Points on a hilly landscape, in no order, each with its height.
A ball rolls from a point to the lowest of its 4 nearest points, and stops where none of them is lower. Distance is the straight distance between rows; heights are no part of it.
Q_640 height 224: [-28  -9  -2  10   9 -16  22  17 -24  34  34 -54  33  44  35 -36  36  36
 -19  15 -19 -11  40  -3   8]
Q_211 height 154: [ 35  -5   7  -3  16  12 -11  40  -1  13 -12  36  37 -25  -1  27 -25  -8
  -6  36  -5   2 -18 -10   0]
Q_758 height 166: [  0 -18  22  17  -3 -21   0  48 -26  33  17  17  63  14  22   8 -10 -26
  -1  37 -38   7   3   3  17]
Q_76 height 169: [  0 -39 -23  -2  22  12 -11   6  29   0  20  -7 -11 -18  21   5  -4  20
 -17  13  -8 -12  18   6  14]
Q_972 height 202: [ -1 -37  -3   8   3  13 -12   6  27  -2  -5  15   0 -11   8  12  -7   6
   1  12  -9 -11   6  12   5]
Q_534 height 315: [ 49  31 -14 -33  21  16   4   3  -2   6   8  29 -26 -39  -1  31 -10  13
 -36  13  48  -2 -13 -34  -9]
Q_147 height 273: [ 29  18 -13 -17  11   9   5 -26   0   5  20 -13 -65 -38   3  15   6   8
 -24 -26  47  -5   2 -22 -13]
Q_952 height 524: [-25  24  18  13 -15 -41   8  -2 -32  35 -18   2  14  34 -23 -42  12 -31
  18   8   5  24 -27  16 -18]
Q_324 height 466: [-32  19  17  17 -15 -29  -5  -9 -20  22 -18  -5  19  40 -30 -41  17 -29
  32  -1   6  28 -16  30 -25]
Q_597 height 654: [ 12  23  20  -9 -16  -6  11   4  -1   0 -34  24  13   2 -22 -10 -16  -5
  18 -25   9  25 -38  -1 -19]
Q_45 height 182: [  3   6 -12  -1   5  31 -12 -20   6 -52   1   5 -58 -17  -4  29   4  10
   3 -18   3 -23   2  -3   3]
Q_937 height 256: [ 25  33 -21 -13   6  47  -3  -8 -11 -69 -16  35 -14  -7 -23  41 -17  23
  18 -15   2 -30  -5 -10   2]
Q_106 height 144: [ 20 -24 -30 -19  45  33  -9  -5  32 -19  32  10 -36 -22   7  22  -6  17
 -36  31  20 -13  27 -12   4]
Q_705 height 225: [ 36  14   1 -16  10  24  -8  21  -2 -23 -22  37  12 -25 -10  29 -33  11
  -7  11  10   1 -18  -9  -1]
Q_403 height 298: [ -5  15   0   0 -11  -4   4 -36  11 -12  -6 -31 -61 -12  -5  -4  11   3
  -4 -38  20  -6  -3   4  -1]
Q_298 height 333: [-24  -1  23  13 -12 -15  -5  -2 -18   5 -28  15  62  32  -9 -25   6 -31
  42  -1 -22  28 -20  24 -11]
Q_573 height 264: [ -5  -7  25   3  -5  -6  -3  22 -11 -16 -22  29  79  23  12   0 -14 -34
  45  12 -34  30 -24   6   5]
Q_241 height 178: [ 14 -11   9   2  13   9  -7  17  15  11  -5  28  29 -24   6  20 -24  -8
  -2  21  -6   2   3  -7   6]
Q_906 height 236: [-17 -13  12  19 -13 -11  -6  19   0  25  -9  10  47  16   4  -4  -8 -20
  15  22 -28  11   6  15  12]
Q_133 height 412: [ 14  22  -1 -27 -15  27  14 -21  -1 -55 -28  31  27  -5 -31  12 -13   8
  23 -45   5  -6 -21 -10 -15]
Q_697 height 122: [ 12  30 -31  -3   2  29 -21 -21  -2 -60  35  10 -83   2 -12  37   7  16
 -17  -6  10 -17  16 -12  30]
Q_322 height 437: [  5  37  15  -9 -22  -1   4 -42  -6 -16 -23  -3 -31 -10 -19 -10  -2   5
  20 -65  29   1 -32  -9 -21]
Q_989 height 250: [-35  -7  -6  16 -18 -26 -15 -11  25   0 -21 -56 -14  29   6 -43  24   2
  13   1 -23  11  18  28  14]
Q_99 height 346: [-21  -1  -4   1  -8   9 -17 -22  23 -40 -16 -21 -54  -4 -11  -4  14  -3
   8 -31  -7   1  -8  15   5]
Q_428 height 371: [-16 -34  -5   1   5 -16   6   9  11  44  24 -34  13  -2  14 -20   6  13
 -13  13 -16  -3  26   2   7]
Q_453 height 153: [ 27   3 -36 -16  29  26  -9 -16   9 -34  27  18 -65 -18   3  36   7  18
 -22  20  39 -13  22 -21  10]
Q_871 height 365: [ 28  13  -7 -15   4 -17   4   5  -2  39   6   9 -29 -27  -8   6 -11   3
 -25 -11  33  10 -13 -29 -20]
Q_905 height 234: [-42  -5   4  38  -3 -32   3   0   1  18  -4 -59  26  52  10 -36  42  -9
  10  23 -25  -2  31  38  11]
Q_285 height 306: [ -6 -11  -4 -10   6 -27  24   4  -5  61  29 -31  -7  -8  18 -19  -4  21
 -21   3  20   9   6 -15 -12]
Q_659 height 229: [ 25   2  14  -3  -9  -1   1  32 -11  -1 -22  38  51 -19  -9  18 -21 -10
  14   4  -9  17 -40   0  -5]
Q_184 height 395: [ 33  59  -6 -23 -17  33   4 -34 -35 -70 -17  23 -17 -15 -24  16 -15  20
  13 -39  21 -20  -1 -16  -9]
Q_657 height 203: [-40 -14   5  37  -7 -22 -14 -12   5   5 -17 -32  30  35   6 -34  29 -21
  21  10 -32  11  19  43  10]
Q_536 height 717: [  4  13  21 -20 -18 -12   9   1  -1 -27 -40  17  58  11 -23 -24   1 -20
  44 -29 -17  36 -40  -3 -23]
Q_747 height 428: [ 11  33   3 -16 -13  25  -1 -25  -7 -45 -32  17 -11  -7 -21  12 -13   5
  20 -46  10  -9 -12 -12 -17]
Q_493 height 118: [-15 -18   1  -3  -3  32 -17 -13  21 -60 -20   8 -19   3 -10  18 -11  -3
  23 -19 -15 -14  -1  13   6]
Q_953 height 313: [ -7   8   2  -7 -16  17  -6 -25  18 -37 -35   2 -16  -2 -16  -1  -8   2
  23 -39   7  -6  -4   3  -6]
Q_226 height 232: [  9 -16  23   6  -3 -24   4  47 -22  54  23  24  39   6   4   4  -6 -14
 -24  26 -15   8 -11 -15   4]
Q_910 height 453: [-10   5  15   8 -11 -38  23  19 -35  60  14 -11  18  25  -3 -21   4 -26
 -20  14   0   4 -14   4 -13]
Q_435 height 514: [  9  34  13  -5 -21 -12   9 -22  -9  14 -20   1 -27 -20 -14  -7  -6   2
   4 -43  44  14 -35 -13 -22]
Q_457 height 343: [  9  38   1 -10 -10   4   3 -42  -1 -14  -2 -13 -66 -28  -6  10  -4   0
   2 -53  41  -1 -11 -18 -12]
Q_158 height 374: [ -8 -30 -20   2  14 -19  15   9   1  43  46 -37   2   2  34 -24  12  34
 -25   9  10 -12  28 -14  -2]
Q_997 height 335: [-33  -6   0  22  -6 -29  15  -4  -2  48   9 -44  14  24  14 -41  25   0
  -7  14 -11  -3  21  10  -6]
Q_635 height 334: [-27   4  25  11  -6 -31  32  20 -43  49  26 -26  43  38  12 -22  17 -23
 -28  28 -15   1  20   0   6]
Q_70 height 156: [-40 -31  11  28 -10   0 -22  -9  22 -14 -26 -12  43  24  14 -20   8 -26
  37  16 -47  11   6  33  21]
Q_308 height 235: [-19 -16  20  13  -4 -18  16  32 -25  53  30  -1  53  13  19  -5  -3 -19
 -19  27 -20   3  20  -4  14]
Q_16 height 227: [-23 -46   2  19   1  -2  -2  15  25  26  15 -10  48   7  30  -1   3  -1
  -4  22 -33  -8  28  13  27]
Q_582 height 408: [-37  13  12  27 -13 -33   7  -7 -21  37  -5 -31   8  40  -8 -43  19 -26
   6  17  -8   8  11  31 -11]
Q_436 height 242: [ 17  33 -12 -14   0  31   0 -20  -1 -37  -3  30 -45 -18 -12  29  -6  14
  -4 -14  22 -10  -1 -10  -2]
Q_430 height 228: [  0  29  -8   1 -16   8  -8 -34 -12 -55  13 -14 -87 -16  -6  16  14   5
   2 -40  18  -7   0  -9   9]
Q_925 height 216: [  9  30 -19  -6 -11  34 -18 -26  -5 -78   1  26 -47   7 -22  39  -3  22
  14 -18   1 -23   4  -7  14]
Q_959 height 386: [-25  -4  15  26 -14 -28   7   9 -24  42   2  -6  26  22  -3 -28   1 -27
  -1  16 -15   7  -1  11  -4]
Q_460 height 134: [ 20   0 -31 -26  30  -7  -1  -6   7 -45  59 -51 -81 -26  23   9  26  29
 -33  -2  34   5  23 -16   0]
Q_264 height 201: [-13   2  29  10  -6 -25  -1  37 -38  16  -5  15  65  39   2   3   6 -43
  20  21 -29  15 -32  21   5]
Q_885 height 244: [  3 -46   1   4  20   5  -4  21  19  27  28   8  49  -1  30   1  -6  -5
 -12  37 -28  -9  29   1  23]
Q_484 height 542: [ 22  23   9  -9 -17 -12   9  -1  -6  23 -14  22  -3 -22 -18   5 -16   3
  -1 -21  23  11 -31 -10 -14]
Q_279 height 398: [ 50  35   1 -29  -1  27   8   3  -7 -34 -24  30   8 -32 -29  21 -17  13
   6 -25  18  -5 -24 -21  -7]
Q_921 height 270: [ 55  24 -13 -32  18  18  -2  23  -5  -8 -16  38  -1 -40  -9  27 -19  12
 -24  29  33   0 -25 -27  -3]
Q_206 height 413: [ -8  12  26   4 -11 -30  13  25 -33  32 -19  13  39  29  -8 -22  10 -32
  14   9 -13  19 -30  17 -14]
Q_251 height 77: [ 24 -23 -29 -27  36  -9  -5  -7  13   5  48 -43 -38 -26  37  -8  11  38
 -30   2  29 -12  27  -6 -20]
Q_37 height 275: [ 11 -17   1   8  11  -9  -4   9   7  30   7  11   3 -21   4   5 -18  -2
 -18  11   9   4  -1 -10  -8]
Q_650 height 260: [-32 -21   0  28  -4 -19  11  11  -3  37   6 -31  37  41  20 -29  24  -8
   3  25 -31  -3  37  25  10]
Q_44 height 179: [  1  -7 -24  -8   7   0  -5 -18  24 -25  19 -34 -74 -18  11  10  12  18
 -19  -6  13  -9  14  -3   1]
Q_276 height 116: [ 19  -6  22   9  -8 -16  -3  53 -43  26  -4  28  62  17   8  11  -5 -28
  13  22 -38  12 -31  -3   5]
Q_477 height 151: [ 11  -3 -23  -3  12  39 -23  -9   8 -47  12  16 -61  -9 -11  34  -5  19
  -6   6   4 -21  13  -8  12]
Q_676 height 176: [ 10   0   0 -11   9  43  -8   6  10 -39 -20  36   4  -8 -11  22 -22   7
  11   7   2  -5  -6   3   2]
Q_821 height 195: [-20 -38   2  16   4   7 -15   5  33  -6 -10   2  28   0  13   1  -4 -10
  21  15 -40  -6  21  18  22]
Q_915 height 307: [-19 -24   6  19  -5  -8   5  10   8  44  12  -4  23  11   9 -17  -5 -10
 -11  17 -12   1  14   2   4]
Q_230 height 276: [ 33   1   2 -11   2  -9   0  26   4  34  -3  29   6 -30   5  19 -18   3
 -15  15  20  11 -31 -18  -9]
Q_71 height 207: [-18 -32 -10   8   2   2 -11   5  27  -3  -4 -22  -1  -5   7  -2  11   9
 -11   7 -35  -4  17  18   9]
Q_107 height 314: [ 26   8  12 -19  -7  21  -1   8  -3 -40 -30  30  22 -18 -21  13 -21   7
  19 -24   5  -3 -29  -9  -7]
Q_503 height 376: [-14 -12   2  15  -6 -22   3 -14  19  29 -16 -23 -14   6  -9 -18  11  -7
  13  -9  -4  11   1  10   3]
Q_179 height 406: [-11 -24 -18   5   7 -25   5   2  21  18  22 -60 -10   9  23 -25  15  24
 -15  -2 -13  -2  24   7   5]
Q_185 height 459: [ -7  12  13   2 -16  -6  -1 -21  10 -10 -27   0 -16  -6 -14 -20   0  -1
  19 -38  11  15 -22  -2 -20]
Q_40 height 177: [ 16 -19 -21 -13  20 -13  12 -10   6  30  34 -25 -38 -32  20  -5   1  22
 -23 -10  31   7  15 -20 -14]
Q_558 height 312: [-23 -12   5  11 -12   1  -4 -12  19  -6 -25  -5   3   1   0 -17   7  -7
  21 -19  -6   3  -9  15  -5]
Q_867 height 155: [ 12  -7  -4  -6   2  -8   7  -2  21  31  11  12 -18 -30   0   7 -20   3
 -13  -3  19  -4 -14 -15 -11]
Q_854 height 126: [ 36  24 -24 -15  22  50  -9 -10  -1 -36   1  38 -39  -3 -11  40 -13  17
 -10  26  32 -21   4 -22   9]
Q_819 height 373: [ -9  26   3 -12 -19  15   4 -33   1 -30 -20   0 -43 -10 -13   2   0   4
  13 -52  16 -12 -15   3  -8]
Q_362 height 145: [-16 -24   5   1  -4  33 -24  -9  28 -54 -27  18   6  -4  -4  17 -12  -2
  31 -14 -18  -6  -2  18  12]
Q_412 height 348: [-19  -3   7  17  -4 -19  20   6 -17  51  24 -33  21  26  14 -30  12  -3
 -21  20 -13  -1  28   4   6]
Q_228 height 135: [ 29 -12 -33 -14  31  46 -15  -2  25 -25  16  29 -23  -9   1  32 -15  19
 -20  36  22 -21   9 -22  10]
Q_544 height 219: [-11   0  10   3 -10  22  -6 -16  16 -36 -31  17  18   3 -11   7  -8  -4
  35 -25 -16   5 -14  -2  -4]
Q_651 height 75: [-27 -23   0  11  13 -11  24  33  -8  40  47 -17  61  35  37 -11  24  12
 -21  32 -28  -8  46   4  32]
Q_94 height 158: [  6 -16 -27  -9  22  19 -14 -13  24 -24  31 -10 -46 -22  -4  24   1  21
 -30   9  13  -9  23  -7  14]
Q_442 height 397: [-33  18  20  14   5 -40  24   8 -46  52  10 -28  31  45  -8 -31  27 -30
 -15  30 -17   3  14  20  -4]

For each start below, name the point where the ball stops.
Q_435: Q_251
Q_819: Q_697
Q_910: Q_276
Q_322: Q_251
Q_442: Q_276
Q_428: Q_276
Q_952: Q_276
